Points on a hilly landscape, in no order, each with its height.
A ball rolls from a point to whichever of its 2 nearest points has the largest drop for the distance, and stops where none of them is lower. Distance is the straight distance between rows; heights are no part of it.
<658> height 602: [ -4.9  19.5  -9.0   5.0   1.1  24.2  -9.0 -10.5  14.6 -41.7  19.2  21.4
  19.5  -4.4 -25.5  11.0  26.5 -14.2  13.6 -28.9  22.3 -28.0  10.9   1.4
   0.9  11.5   9.8  12.0]
<935> height 253: [ -6.8 -20.5  28.2   9.5   4.5  -8.6  19.2  10.5  11.8  25.7 -14.1   8.9
 -19.8 -24.5  -3.2  -2.9  14.5  -7.5 -22.0  -2.9  -0.8 -10.3  -6.6 -10.4
  19.3 -40.6   2.8 -30.3]
<937> height 679: [ 12.2   6.9  -2.4  14.4   4.8   2.5  15.3   4.5  -7.7   3.7 -24.7  16.8
  39.3 -22.8  19.9   4.9   1.9   4.1 -26.6 -16.3 -21.0   4.4  -2.0  -4.0
 -11.8 -33.9   4.2  -4.7]
<243> height 568: [  3.5  -6.6 -17.3  -6.1 -34.7  23.5  -5.3   4.8 -10.4  17.0   3.6   9.3
  -2.9  -0.7   3.3   1.1   6.7   7.4 -10.4   3.7   9.9   4.4  -7.9   2.2
 -10.3  18.2 -10.6 -24.4]
<131> height 720: [ 10.4  -7.4  -4.0   5.5   2.8 -14.9  22.8  -6.2  -2.1   0.6 -28.8   9.7
  -4.8  18.3 -19.4  31.0 -21.0  14.9   0.0  21.9 -13.9 -24.7   6.1 -28.6
  -4.6 -18.2  16.7   2.0]
<894> height 305: [-22.9 -18.1 -22.1   3.1 -13.1 -15.7  -0.7  16.5 -12.6 -24.6  -0.5 -25.7
  -9.9  29.9 -39.3   0.5 -17.6  -7.2  18.4 -15.7  -5.4   6.1  -7.1   6.4
   0.3  35.9  -2.5   3.7]
<916> height 168: [ 15.4  -9.5   5.4 -23.8  17.5  -4.3 -13.5   1.7  -0.7  -1.4   6.3  -8.9
  12.2  -6.0  -1.8   5.0  34.4   5.2  30.1   5.9  14.7 -25.2   9.8  18.5
  16.8   5.5 -21.7   6.2]
<1032> height 590: [-25.4   0.7  -8.5  -5.1 -31.6  12.4  10.9  22.8 -11.2   7.7  28.9  12.5
   4.4 -10.9   4.7  -8.0   8.5  11.6 -35.1   7.9  14.4   2.6 -15.8   1.5
  14.4  23.1  -2.3  -5.7]
<870> height 733: [ -0.5 -24.6  -9.0 -10.7 -11.9 -21.3  27.0  10.7  -4.9  -7.2 -34.6  11.3
  19.7   1.9 -12.7   3.6  -6.8  18.6   0.7  26.5  -6.3 -34.0   7.6 -10.1
  -8.2 -32.2  -5.0  13.4]
<223> height 326: [  2.1 -22.1  20.8  -0.4  13.5  -7.7  11.1   3.6  -4.1  -1.8  -8.0  -1.6
 -48.5 -16.9  -1.1  11.9   5.2 -16.1 -16.2   9.8  -8.7  -1.1 -15.7  -0.6
  25.5 -27.2 -20.6 -38.1]
<245> height 814: [ 11.6 -10.6  11.5  17.8   1.1 -15.2  22.0   8.3   2.3   1.5 -11.8 -22.3
  22.1   1.4   0.7   5.8  34.5  -2.9  13.3  -7.3 -30.5  16.6  -7.8  25.2
  -7.1  -7.7  -6.5  -2.6]
<597> height 746: [ 15.3 -31.7 -23.6 -23.2  -9.6 -13.8  19.5  15.1  -9.4  -6.7 -33.1  -1.7
  21.7   0.4  -7.4  -6.6  -2.9   7.5  -0.4  22.4 -27.1 -15.8 -31.3   8.7
  -7.5 -25.3 -28.0  15.9]
<689> height 411: [ -5.1  12.2  -6.5  -3.2  15.2  -0.4 -33.0 -15.1  -8.9 -11.3 -22.0  -8.0
  19.6  13.9  26.8   9.4  13.7  -1.8  12.7 -26.1  -2.4  13.0   3.1  13.2
 -16.7  42.7  10.1   6.8]
<263> height 760: [-21.3  -5.8  14.6   6.2 -18.0 -27.9  43.0  30.5   5.3  -9.2 -18.1  -0.4
   0.0 -29.2   1.5   2.0 -12.6  19.3   0.3  16.2  12.6  -2.5   7.6 -20.6
  -6.3 -27.8 -19.3  -1.2]
<32> height 367: [ 12.5 -12.3  23.8  35.1   0.9  16.2  -5.9 -16.3   0.5  23.0  -8.6   3.6
   5.0  -6.8  26.4   1.2  -2.7  10.5 -14.8   9.6  15.7   0.2  25.9   4.1
 -15.3 -24.1  11.0  18.6]
<156> height 451: [-10.0   1.8  -5.9 -42.3   0.6  -7.4  13.2  16.2  -5.4 -13.0  14.8  21.0
  -3.3 -22.6   0.5  -3.6 -26.7   4.5 -24.0  11.8   8.5  -5.7 -28.9 -10.2
   0.5  -5.5 -16.3  -4.2]
<551> height 486: [ 14.0  -3.4  14.9  19.4  -6.3  23.5 -17.4 -24.1   9.3   4.4  -0.4  -1.9
 -29.2  -9.3  21.6   9.0   0.5 -15.4  12.4  13.0  30.6 -15.5  18.5 -14.5
  -4.1 -16.6 -18.0 -10.7]
<233> height 437: [-15.3  32.3  -2.9 -23.9  20.6  -3.7 -22.7 -16.0  -2.5   0.3 -14.9  -6.7
   2.7 -10.0  31.8  26.9   1.3 -11.4   7.5 -28.2 -14.7   5.5 -13.8   4.2
  -5.1  27.5  -4.8  -6.4]
<907> height 706: [  5.5   3.5  -2.7  18.0   3.2  -4.0   2.8   1.0  -8.6 -18.3 -26.2  20.0
   5.4  10.6 -15.4  36.2 -10.5  -8.0  16.1 -10.0 -13.2  -9.8   7.6  -5.8
  -0.9  -9.4  19.7   3.1]
<528> height 566: [ 26.3  22.8 -22.5  -4.9  -3.1  10.5  -5.7 -19.2   8.1 -35.8  13.3  -6.8
  -1.5 -17.3   3.9  25.9  -4.6   8.3  15.6   4.5  12.2  -1.7   6.9  -5.3
  -5.6  -5.7 -39.4  11.1]
<932> height 189: [ -6.8 -37.5 -12.2   3.0  11.8   9.9 -17.9  -1.3   8.3  17.8 -29.3   6.7
 -11.6  21.9  -8.6   8.5   1.1 -14.1  -0.3 -26.6  14.8 -33.4  -4.4  -9.4
  16.2  25.7  14.4  -8.5]
<140> height 410: [ 25.2 -14.1   1.0  20.4  13.7  11.8 -16.8  -2.0  -4.6  21.4  -9.3  18.4
  11.4  17.1  15.8   9.3  16.8   8.7  -6.5  22.1  10.5  -7.7  22.5  -4.8
  -7.2  -5.8  38.6   3.2]
<742> height 612: [-20.6  -9.0 -10.2  -0.4 -38.2  -0.5  18.0  14.5  -9.1  -8.2  46.4   5.2
 -18.0  -3.0 -16.6 -24.7  10.2  22.6 -13.8   5.8  17.4 -12.1  -6.0   8.9
  12.2  10.2 -32.8  -2.2]
<121> height 152: [-10.7 -25.4 -13.7  -5.6  -1.7   6.8  -9.2   7.5 -10.9  18.4 -20.6  -4.3
  -6.8  28.8 -10.8   9.8  24.4 -24.7  -3.0 -26.4 -12.0 -12.0 -12.8  -6.2
  10.9  35.9  16.3 -24.3]
<119> height 567: [  2.3  20.1 -24.0  11.2 -36.9  38.0 -11.4 -18.4   0.5   6.8  13.9  17.6
   5.9  13.9 -14.1 -14.9   9.6  -2.7  -1.5   1.8   9.7 -10.1   8.9  -7.8
 -11.7  17.9  25.1   4.3]
<877> height 774: [  0.3  11.9  23.9   2.5   3.5 -20.1  18.9   1.4  13.2 -21.3   4.1   5.9
 -16.7 -27.1   3.7   9.9 -24.1  15.2  11.5   8.5   1.0  11.8  15.3 -24.0
 -10.8 -27.0 -16.7  -3.5]
<559> height 499: [-10.2  11.5  21.0   6.0   3.7  -2.0 -14.5 -12.5  -1.1  18.3   7.8   4.7
 -21.4  11.2  18.7 -10.0  -6.8  -9.7  -6.7   6.6 -14.1  -6.5  -2.9   0.4
  -3.0   6.6  13.0  19.1]
<486> height 366: [-19.7   0.7 -10.1  11.7 -19.9 -10.3   9.6  20.6  -7.1 -12.7  21.0 -11.0
 -23.8  21.6 -50.7  -6.5 -12.3   0.7  12.0   8.9  -6.2   4.3 -13.5   5.3
  17.0   7.7 -10.3  16.5]
<1062> height 293: [ 18.6 -24.6 -14.0  -3.3 -16.3  -6.1  -0.1  12.0  -3.1  -0.3  -2.5 -11.9
  -4.5  14.7   3.6  31.5  10.2  16.8   7.0  19.2   4.2 -24.4   4.1  11.8
  10.1  20.0 -31.7   5.3]
<774> height 119: [ -4.9 -10.3   0.6  -0.7  26.6   4.7 -29.8 -13.6   0.3  11.4 -21.0  15.6
 -14.1  23.5  13.4   7.3 -12.2 -20.4  -1.2 -12.7   9.2  -3.7  -2.9  -2.9
   5.3  23.9  23.3 -10.0]
<459> height 352: [-21.0   2.4 -31.4 -43.3   7.9   9.0  -8.4  26.5  -9.1  15.9 -42.4   5.3
  26.8  -0.5  16.3 -23.7   0.0   3.4   0.5 -26.8 -12.1  14.6 -30.9 -18.4
  -1.8   1.0  13.5 -23.4]
<114> height 514: [ 11.6 -26.8   4.5  23.8  -8.0  32.3 -22.8  -7.7  16.2  13.4   1.9  10.9
  -5.8   6.6   4.3   4.1   9.4  -6.3   9.4  -3.2  33.2 -10.0  27.4   2.1
   1.5   0.5   3.6  -6.2]
<236> height 538: [  3.6   8.6  19.4  28.0  -2.5  -0.4   9.2  -7.2  20.0  15.4  -6.6   3.2
   7.8   8.2 -20.4 -28.1  -5.2 -10.8   8.7  13.6  -8.9   3.4  26.4 -16.4
 -17.3 -25.8  58.8   7.2]
<249> height 525: [  7.3  14.6 -19.2 -32.5  -9.5 -11.3   6.3  12.8  -9.0   2.8  13.2   0.8
  33.7  -3.7  -2.7 -27.6 -25.1  24.6   4.2  32.8   2.6  31.9   3.2 -12.7
 -17.3  11.7   8.6   7.9]
<430> height 664: [ 26.1   9.9  -6.4  21.1  12.8  13.7  18.3 -10.6  -3.9 -10.9   6.3  10.6
  45.7 -23.8  20.1   5.2   5.2  -0.5 -17.2 -20.4  -2.4  25.1  13.2  17.1
 -27.0 -21.7  10.7  -9.5]
<89> height 692: [ 11.2  14.5 -14.8   7.3  10.1  -2.4  14.3  -2.1  -7.8 -10.4 -32.0  37.2
  21.4  -4.6  19.1  29.8   0.4  -8.8  -6.1  -8.2 -21.2   0.8   2.1  -4.7
 -11.4 -15.6  16.5 -15.5]
<923> height 345: [-17.7  30.1  22.2   4.4 -11.8  -0.7  12.2 -18.5  11.1   8.1  44.1   0.5
  -9.7 -16.3  -5.2   3.9  16.1  19.0 -23.6  -5.9  20.3  -7.5   8.2  -8.7
   7.7   9.0   6.1  10.3]
<377> height 611: [ -1.9  -1.7   4.1 -34.4  27.3 -30.5  18.8  21.3  -1.4   1.1 -30.4  -8.7
  12.4  -2.8  19.3  22.9   1.9  17.1  -3.8   6.1 -24.3  -7.5 -19.6   1.4
  10.7  -2.1  12.8   1.0]
<92> height 310: [  1.6  -7.1  18.8  25.4 -10.6   8.3   3.6  -7.2   8.4  -2.7 -12.2   7.7
   6.6 -16.3  10.8  -6.2 -30.3  -9.4 -15.1 -13.5  20.6  -1.9  17.4  -5.4
  -9.8 -28.9  -9.0   9.6]
<482> height 585: [-13.4  21.3 -22.6  -5.0 -30.0  30.4  -8.0 -21.7   6.9  -7.0  10.1   8.2
  14.7  -2.0 -30.5  -3.7  23.1 -11.2   9.4 -15.5   0.0 -32.5  -8.6  -6.5
  -6.7  10.2   1.6  20.3]
<138> height 342: [ 14.4 -10.5 -20.0  13.9  -2.6   7.3  -5.2 -11.6  -3.2 -13.9 -13.7  -5.7
   9.6  27.6  14.8  32.2   4.9  10.1  -2.7  -4.2   1.3  -9.0   9.1   7.1
   4.4  23.5 -14.2  15.1]
<232> height 237: [-17.5  15.3 -12.1   9.7  -8.3  -1.1  22.9  -8.9  14.1  -3.6  -8.6 -12.4
  14.1  -3.6   5.0  24.0  12.9  15.0 -24.6 -41.0   1.3 -13.6  -9.4 -13.0
   4.4  31.8  -0.5  -4.2]
<262> height 401: [ -8.3   7.8  19.6  18.3   0.4 -11.8  -8.6  18.5  -0.8 -31.7  26.2  -1.5
   2.9  23.8 -12.5  -5.3 -14.0   1.1  28.2   4.1   3.4  14.5  12.6  35.1
   1.5   2.3  14.3  25.0]
<957> height 390: [-22.6  -5.4 -18.5 -51.6  11.5   2.2   9.7  32.1  -2.2  12.4 -23.3   3.5
   3.0 -22.2  11.1 -15.9  -5.1 -11.1 -23.1  -6.9  -8.0  -7.5 -29.4 -16.4
  19.2  -3.7   0.3 -26.1]
<474> height 592: [ -0.4   5.4  14.0 -19.7  26.4 -38.8  12.2   6.4  -3.2  30.7 -15.7  -4.2
  12.1 -16.4  21.2  -1.1   2.0   5.1 -15.5  17.3 -25.9 -12.9  -0.4  -4.2
  -6.6 -27.5  14.3  12.3]
<930> height 421: [ -0.3  16.3  24.8  -9.3  34.2 -15.4  -3.8   8.3   0.7  -6.5  25.9   3.8
 -13.5  -6.4  15.6  22.4  -2.4  -9.2  -8.6  -9.3  -9.5   8.0 -21.2  14.4
   9.2  22.9  10.5 -14.1]
<885> height 307: [-10.3  -6.5 -28.2 -25.8   3.2  -6.2 -19.6  13.5 -12.6  11.0 -32.3   2.0
   8.9   6.1  -4.3  -7.3 -11.0 -10.7  17.1   4.1  -5.5  21.3 -14.1 -19.5
  -6.5   7.3   8.5 -26.2]
<553> height 614: [ 19.5  -0.9  -8.8  20.5 -21.1  36.5  -2.5 -18.8  -8.8  32.6  -0.6   3.8
  36.3  -4.3  20.5 -41.2   7.9  12.2 -17.3  -3.5  -5.2  23.3  -0.5  19.5
 -29.3 -15.7   7.2  12.2]
<343> height 234: [ 23.0 -19.9 -19.9 -17.3  -5.5  12.1  -5.6 -15.5 -10.0  11.4  -2.8  -0.8
  13.5   1.3   0.1  12.6  37.0   8.7  20.0  30.2   3.5 -20.3  -2.5   1.4
   5.1   9.6 -26.5  -3.0]
<572> height 507: [ 11.4   1.5  23.5  29.6  11.2  10.8  -3.9  -9.9   6.7  14.4  11.0   6.9
  -0.8  11.9 -18.4  -3.3  15.0 -22.0   7.7   5.0 -10.9   5.0  10.3  11.6
  -2.6 -10.7  43.7   6.1]
<717> height 546: [ 34.7  13.7 -14.8   6.7   6.9   8.2  -1.1 -16.8   1.9  -9.3  -1.5  -6.4
  -5.6  -6.2  12.4  17.7  -9.0  11.1  -0.5  11.8  -2.8   9.2  15.1 -25.5
  -4.4 -18.5 -15.7   3.8]
<49> height 747: [ -9.6 -17.3  -7.7  -7.1 -31.7 -15.4  42.1  35.4  -8.2  -9.2 -24.7  28.0
   3.0 -20.4 -12.9  16.6  -8.3   4.0   2.5  11.3  -0.2 -20.0  -4.6  -5.5
  -0.4 -16.9 -13.8  -0.7]
<305> height 377: [  8.4 -16.9   8.2  -9.8  16.1 -22.6   3.4   6.9   2.7  -3.1   8.8 -16.5
 -45.6  -4.9 -20.0   9.2   2.3   2.0  15.9  15.1   5.8  -5.0  -0.7  -6.3
  22.2 -15.5 -35.1 -30.5]
<543> height 158: [-20.1  -0.2  10.5 -12.2 -10.9  14.5   4.2   3.6   2.7  15.1 -20.8  10.2
 -27.5 -26.0  -5.6  -2.4   0.5 -25.0  -3.5   0.1   8.4 -32.2 -11.2 -24.0
   9.6 -28.9   1.5 -35.3]
<247> height 583: [ 12.2  13.7 -18.2   0.1 -19.5  19.3   2.7 -11.7 -13.5 -27.8   1.5   5.6
 -14.2 -21.1  12.6  28.2   3.7 -11.0  -3.8 -10.8  13.5  -7.9  -3.3  -1.6
 -14.7   1.0 -44.2  -6.2]
<371> height 380: [ 12.6  11.0 -22.7   2.1  26.5  -2.8 -19.4  -9.6 -12.8  -7.3 -29.9  -1.8
   3.9  31.9  21.6  35.6   4.3  10.9  12.1 -15.5 -17.0  10.1   0.9  -0.9
   3.4  25.7   7.1   2.9]
<171> height 569: [ -9.5  -9.3   3.3  20.3  -1.0   3.8   1.4  -5.4   3.8  46.7  -7.1  -4.3
   7.1   7.3  -5.7 -44.1   0.6   4.3 -12.7  27.3 -10.1   1.4  14.0 -13.4
 -12.9 -27.9  29.6  -1.4]
<55> height 785: [ -4.3  -0.5  31.1  10.2  13.3 -17.7   7.1 -12.7  20.4 -16.2  -7.2  -2.7
 -43.6 -19.6  -2.6  16.6 -20.0  -8.9  29.8  10.2  10.4  -3.9  18.4 -30.2
   1.8 -18.7  -5.8 -23.3]
<327> height 420: [  7.4 -31.9   4.4  -5.6  10.5  -7.7  -9.2 -11.2  18.7   8.6 -18.8 -16.2
 -54.7   2.5  -8.8   0.4 -22.3  -6.6  10.7   8.3   1.2 -11.8  -9.0 -27.6
  17.3 -14.8 -35.3 -11.7]
<25> height 475: [ 10.2  -9.8  11.0  36.8  24.5   5.8 -13.0   8.1   7.9  -8.7  20.0  14.3
  10.0  31.1 -13.7  -7.4 -12.7 -10.6   2.9  -1.8   2.3  10.2  22.7  17.9
   0.9  -4.1  62.5  22.0]
<258> height 236: [-12.8 -26.5 -24.5  11.7  -8.3  -3.7  10.0  10.8 -17.6  -2.5 -18.2 -19.2
   6.4  39.4 -26.5  -3.5  -1.6 -10.2 -11.8 -32.5 -17.7   3.6 -15.4   4.7
  10.5  38.0  13.8  -1.8]
<831> height 454: [ -1.1 -23.7  12.1  12.8  -4.3   6.0  -3.5 -31.5  20.9  -1.5 -11.0 -13.6
 -41.1  -5.5   5.3  -2.3  -5.3  -9.2  13.1  -3.5  15.9 -31.3   3.0 -10.9
  17.9 -14.7 -36.2   5.0]
<941> height 649: [ 20.2  21.4  -0.2  22.4  -4.0  26.6  -0.6 -22.3  12.4   6.0  15.3  -2.0
  31.8 -10.7  17.0   0.0   7.7  15.5   3.6  -6.1   5.0  17.1  27.0   8.5
 -25.6   3.6  10.6  -6.5]
<533> height 655: [ -6.4  -9.7   8.9   4.1  14.2  -1.3   0.9   9.8   1.0  -8.9  -3.1  -3.0
 -11.4   0.2  -6.6   4.4 -27.4 -21.0   3.5 -21.0  -6.0  17.8  -7.4  -7.5
  -0.3   0.5  -4.8 -19.2]
<476> height 194: [-10.3  15.6  -2.5 -11.0  19.6  12.2 -38.4 -24.7   5.9   9.8  -9.9   1.5
 -26.0  27.9   2.8  -4.6 -28.9 -19.5  11.3 -18.9   0.8  30.8  -7.9 -17.5
  -7.4  22.6  26.4 -10.5]
<768> height 549: [ 31.2   7.1  -8.1 -19.9  13.5 -14.9   1.8   7.6  -9.3 -17.0  -5.5   7.6
  25.7   1.3 -10.6  -6.0 -24.2  19.2  15.9  34.7  -0.9  19.4   5.1  -0.8
  -9.6 -14.4   9.4   2.3]
<526> height 526: [-18.8  26.4  34.6  21.1 -11.8  -3.7 -10.9 -18.9   0.4   4.7  10.7  -3.7
 -31.9  -9.8  22.0 -18.7  -3.2   1.6   0.3  12.7   4.8  21.8  -5.6   9.5
 -12.6 -11.8   0.3  20.8]
<814> height 255: [-13.9  15.5 -21.7 -37.9   1.2  13.5 -21.2  -2.0   1.5   9.4  -6.8   1.1
 -15.8  10.6 -10.7 -20.1 -13.8 -18.9   8.4  -9.6   5.0  20.0 -16.3 -23.5
  -2.5  21.0  11.6 -13.8]
<667> height 346: [-24.4  30.9   8.3 -25.7  -4.5 -12.5   9.5  26.3 -11.8   4.3  15.4  25.7
  -5.4  -9.5  16.4   9.7  -1.3  -5.4 -30.1  -4.9  -1.5  18.7 -26.4  -7.1
   8.0  22.3  20.2 -21.1]
<525> height 620: [  0.7  34.5   5.0  13.2   6.9   9.3  -1.2 -34.6  26.0 -17.5  25.4   8.9
  -1.3 -10.6 -13.5   0.6   8.9 -18.6  -6.9 -36.6  16.6 -26.0  12.0   4.6
  11.9  -7.0  -2.7   6.0]
<652> height 633: [  8.4  10.3  -6.7  25.1 -12.3   9.2  -0.3 -16.2   3.2   0.9   9.1  -5.5
  35.1  -1.2  17.5 -22.5  10.2  10.6 -15.1 -16.0  -2.7  -3.8  15.0  17.4
 -16.2   3.9   2.7  24.0]
<268> height 637: [ -3.3  17.3  12.9   6.8  16.4  -1.5   1.8  -6.8  15.4 -15.2  27.6   3.9
  -9.5 -16.7  -5.9 -10.4 -22.1  -9.1 -11.4 -28.9   7.6   1.8  11.1   3.9
  11.0  -1.7  -7.1  -1.9]
<126> height 650: [-14.3 -24.1   7.6  18.4 -21.0   2.4   8.3  25.5 -13.0 -13.5  10.2 -11.2
  -1.9   4.1   3.1 -15.2 -20.9   9.7   7.7   9.0  19.5  17.6  13.8  21.7
   0.3  15.2  -7.3  -4.0]
<842> height 631: [ -6.4  -3.8   3.9  17.1 -22.9  11.8   5.8   7.2 -15.7 -25.5  32.2   2.6
  -4.0   0.9  -3.0  -8.0   7.8  13.6   0.7  -0.1  21.4  -0.2  10.6  36.2
   6.0   2.2 -26.4   8.0]
<410> height 473: [ -6.6  16.8  16.7 -14.1  26.7  -5.5 -23.5 -19.0   9.8   2.5  25.9 -21.2
  -6.7  23.9  18.7   2.8 -10.3  -6.0   6.1 -14.0  -9.6   2.5   2.7   5.8
   5.2  25.6  14.5  33.0]
<136> height 594: [  7.6  -8.7  -8.0   8.7   4.5  15.4 -11.4  -5.4  -3.8  46.2 -10.8  -1.9
  31.0 -14.5  20.4 -36.0   8.9   0.7 -29.0  20.1  -0.8   9.4  -0.5   8.4
 -21.1 -41.7  21.2  10.9]
<180> height 501: [  2.8   3.8 -21.8 -22.0  -7.2  -5.8  13.2   5.7  -0.8   5.9  22.5  -8.0
  21.2  -3.4  -0.7 -35.0 -30.6  28.2 -16.1   2.1   5.8  20.3 -12.3  -1.9
 -19.0  -0.5 -20.7  17.3]
<6> height 242: [-15.7   1.3  10.9  -1.9 -23.7  10.1  -1.2 -16.3   4.5  15.8 -14.6  14.9
 -10.2 -27.3   4.0 -24.9  -8.1 -14.1 -17.9  -8.6  11.1 -14.6  -1.5  -7.9
  -5.2 -19.7 -11.6  -2.9]
<96> height 240: [ 18.4 -12.4   0.4   5.6   1.6  16.2 -23.3  -1.0   7.2 -31.3   7.4 -12.0
  -2.6  -6.2 -15.5  12.3  32.3   4.7  26.0  -2.7   7.1 -20.3   6.8  22.8
   4.2  -7.0 -43.9  18.5]
<731> height 416: [ -8.5  -4.9  -3.7  19.7 -18.0  -2.1   1.6  17.2   3.9 -38.2  45.2 -11.0
 -21.8  31.7 -31.6  -1.8 -11.9   7.5  18.3  22.3  -0.2  11.3  12.1  17.2
  13.0   3.0  -0.1  13.1]
<821> height 801: [ 21.8  -5.3   9.2  40.9  12.0   1.2  12.8   0.2   0.0  21.3   9.3 -21.7
   7.9  16.0   1.7   3.6  27.2   7.7  -0.4   4.3 -26.9  29.0   2.5   6.4
   2.1  -4.1   5.3 -16.3]
<755> height 544: [ -5.3   2.0   1.8   6.0 -32.4  21.5 -14.9  -4.0  -8.8  10.0  15.0   8.1
   1.1   1.5  -8.3 -16.9  24.0 -18.6  20.5  10.3  18.4   1.5   1.9   3.6
  -3.3  13.7  13.9 -15.4]
<425> height 787: [ 14.7  -9.7  26.8  27.8  24.9 -12.9   1.3  11.8   0.2   6.9  17.9 -39.8
  -8.2  16.9   0.7  -8.5  20.8  11.4  20.2  10.0 -11.0  19.7   7.5  17.0
   8.1  18.2  -0.6  14.5]
<1036> height 444: [  9.6 -11.0  14.9  20.9  19.6   4.8 -11.4  14.1   5.0  -7.7  14.0  14.4
  11.3  22.3  13.9  10.9  -2.2   4.6   8.1   9.1  24.1  10.8  18.6  20.8
  -2.7  13.4  39.2   4.8]
<676> height 447: [ -0.8  43.1   7.1 -23.0  12.8  -7.8 -19.3 -11.4  -8.4  -9.0  17.9   6.1
  -2.3  11.3  14.7  24.4  -3.7 -13.1  -3.8 -17.7  -8.5   2.9 -11.2  10.9
  10.1  35.5  14.8   6.4]
<673> height 758: [ 12.5 -15.6  -9.0 -18.8   0.6 -26.2   9.0   6.6  -4.8  -8.1  -5.8 -17.3
   9.0  -0.1  -9.1 -19.0   7.0   9.8  14.3  29.3 -20.5  -0.4 -14.3  23.7
   0.9 -20.2 -39.7  31.7]
<523> height 423: [-15.0 -11.7 -10.7 -46.2   4.6 -13.7 -10.4  21.5 -19.1   4.8  -3.6   1.8
   1.5  -8.7   9.6 -14.3 -12.1 -10.5 -19.3   5.4   2.7  10.4 -23.8   3.0
  11.8   1.8 -14.9  -6.3]
<382> height 357: [ -5.1  17.2   2.7   6.8   4.4   5.2 -24.5  -0.7  -5.9 -25.3  15.8  -7.6
   3.3   9.4 -30.5 -14.4   2.3 -18.2  23.9  -6.1 -12.6  11.2   1.9  25.7
   1.7  13.3  13.2  19.7]
<879> height 573: [ 14.6  -7.2   7.1 -18.4  24.2 -28.1   5.3   6.1  -1.3  13.4  -6.6  -0.3
  21.7   5.4  -1.6  -6.6   1.2   8.0   6.9  21.5 -22.9  11.0  13.6   5.4
  -9.4 -23.6  20.0  18.4]
<992> height 519: [ 13.9   1.3  -0.3  -4.4   1.7  10.3   1.4 -16.0  16.2  27.2  11.5 -15.9
  -4.6  -4.1   3.8  -9.5   4.9  10.8 -15.2  16.5   7.8  -7.0  10.4 -14.0
   0.1 -14.7 -13.7   0.3]
<157> height 294: [ -6.5   8.4  10.6 -10.7  -3.0  -9.8  27.2   0.6  12.3   7.6  21.5  -6.6
   5.9 -18.7   2.5  28.6  13.8  31.4 -27.0 -19.8  10.9  -9.0   9.8 -12.7
  12.9  23.0 -12.4  -4.5]
<390> height 669: [-11.1 -17.7  11.1  -1.8  -1.2 -15.8   2.6  18.0  -1.3 -21.2  14.7   3.0
 -17.5  -2.9 -17.0   1.1 -13.1  -6.5  26.6  14.5  18.8   6.7   4.7   4.3
   1.2  10.6   0.0 -20.4]
<264> height 306: [ -0.2   2.3  -8.5   6.4  -4.6   4.0 -20.8  -7.1  -3.6 -29.3  -3.0 -18.3
  -6.7  -0.1 -37.3  -7.5  24.2 -21.4  37.7  -1.7 -14.1  -6.8  -3.6  21.8
   4.5  -6.1 -16.9  19.7]
<653> height 386: [-30.9  17.7  25.9 -25.7  19.3 -16.7  -0.1  16.7  -0.4  16.9   3.6  -8.6
 -14.3 -16.2  24.4   1.9   3.2 -10.6 -23.8 -10.6 -12.6  21.5 -19.5   3.0
  20.6  18.4  13.3 -19.5]
<747> height 476: [  0.2  18.2 -15.0 -45.7  -7.3  -7.2  15.2  -1.8   3.9   6.9  23.7  -1.1
   0.4 -22.5  -3.7 -33.0 -22.1  21.3 -26.4   4.1  11.8   3.1 -18.6 -25.9
  -0.2  -3.3 -25.5 -10.0]
<990> height 772: [ 11.9 -11.6   6.3   5.4  -2.9 -17.3  -1.4   1.0  -3.3  19.0  -4.5 -36.0
  -9.9  15.1  -1.6 -16.4  15.2  13.9  22.8  26.0 -19.9  13.7  -3.4  14.1
   4.9  -5.0 -28.5  15.7]
<518> height 295: [-19.7  20.7  -3.3 -13.0 -12.8  -3.0  13.1  -0.5  -5.5  -2.9   2.3   7.0
  15.1  -4.1   4.2   5.8   2.5  -6.1 -31.4 -28.4 -22.0   5.8 -13.8  -3.8
   4.8  25.2  12.7   1.2]

Where does a ball stop that starts at each point below?
<377> => <774>
<390> => <755>
<523> => <774>
<474> => <774>
<559> => <232>
<533> => <755>
<430> => <543>
<233> => <916>
<551> => <543>

Call two points neighbours if one is among the 2 nearest of the other. Go from one point of each pair to the other, from neighbour to neighbour, staying as low as possible. Name the highest point that can't be avoided.
<232> and <121> => <676>
<121> and <916> => <731>
<774> and <121> => <932>
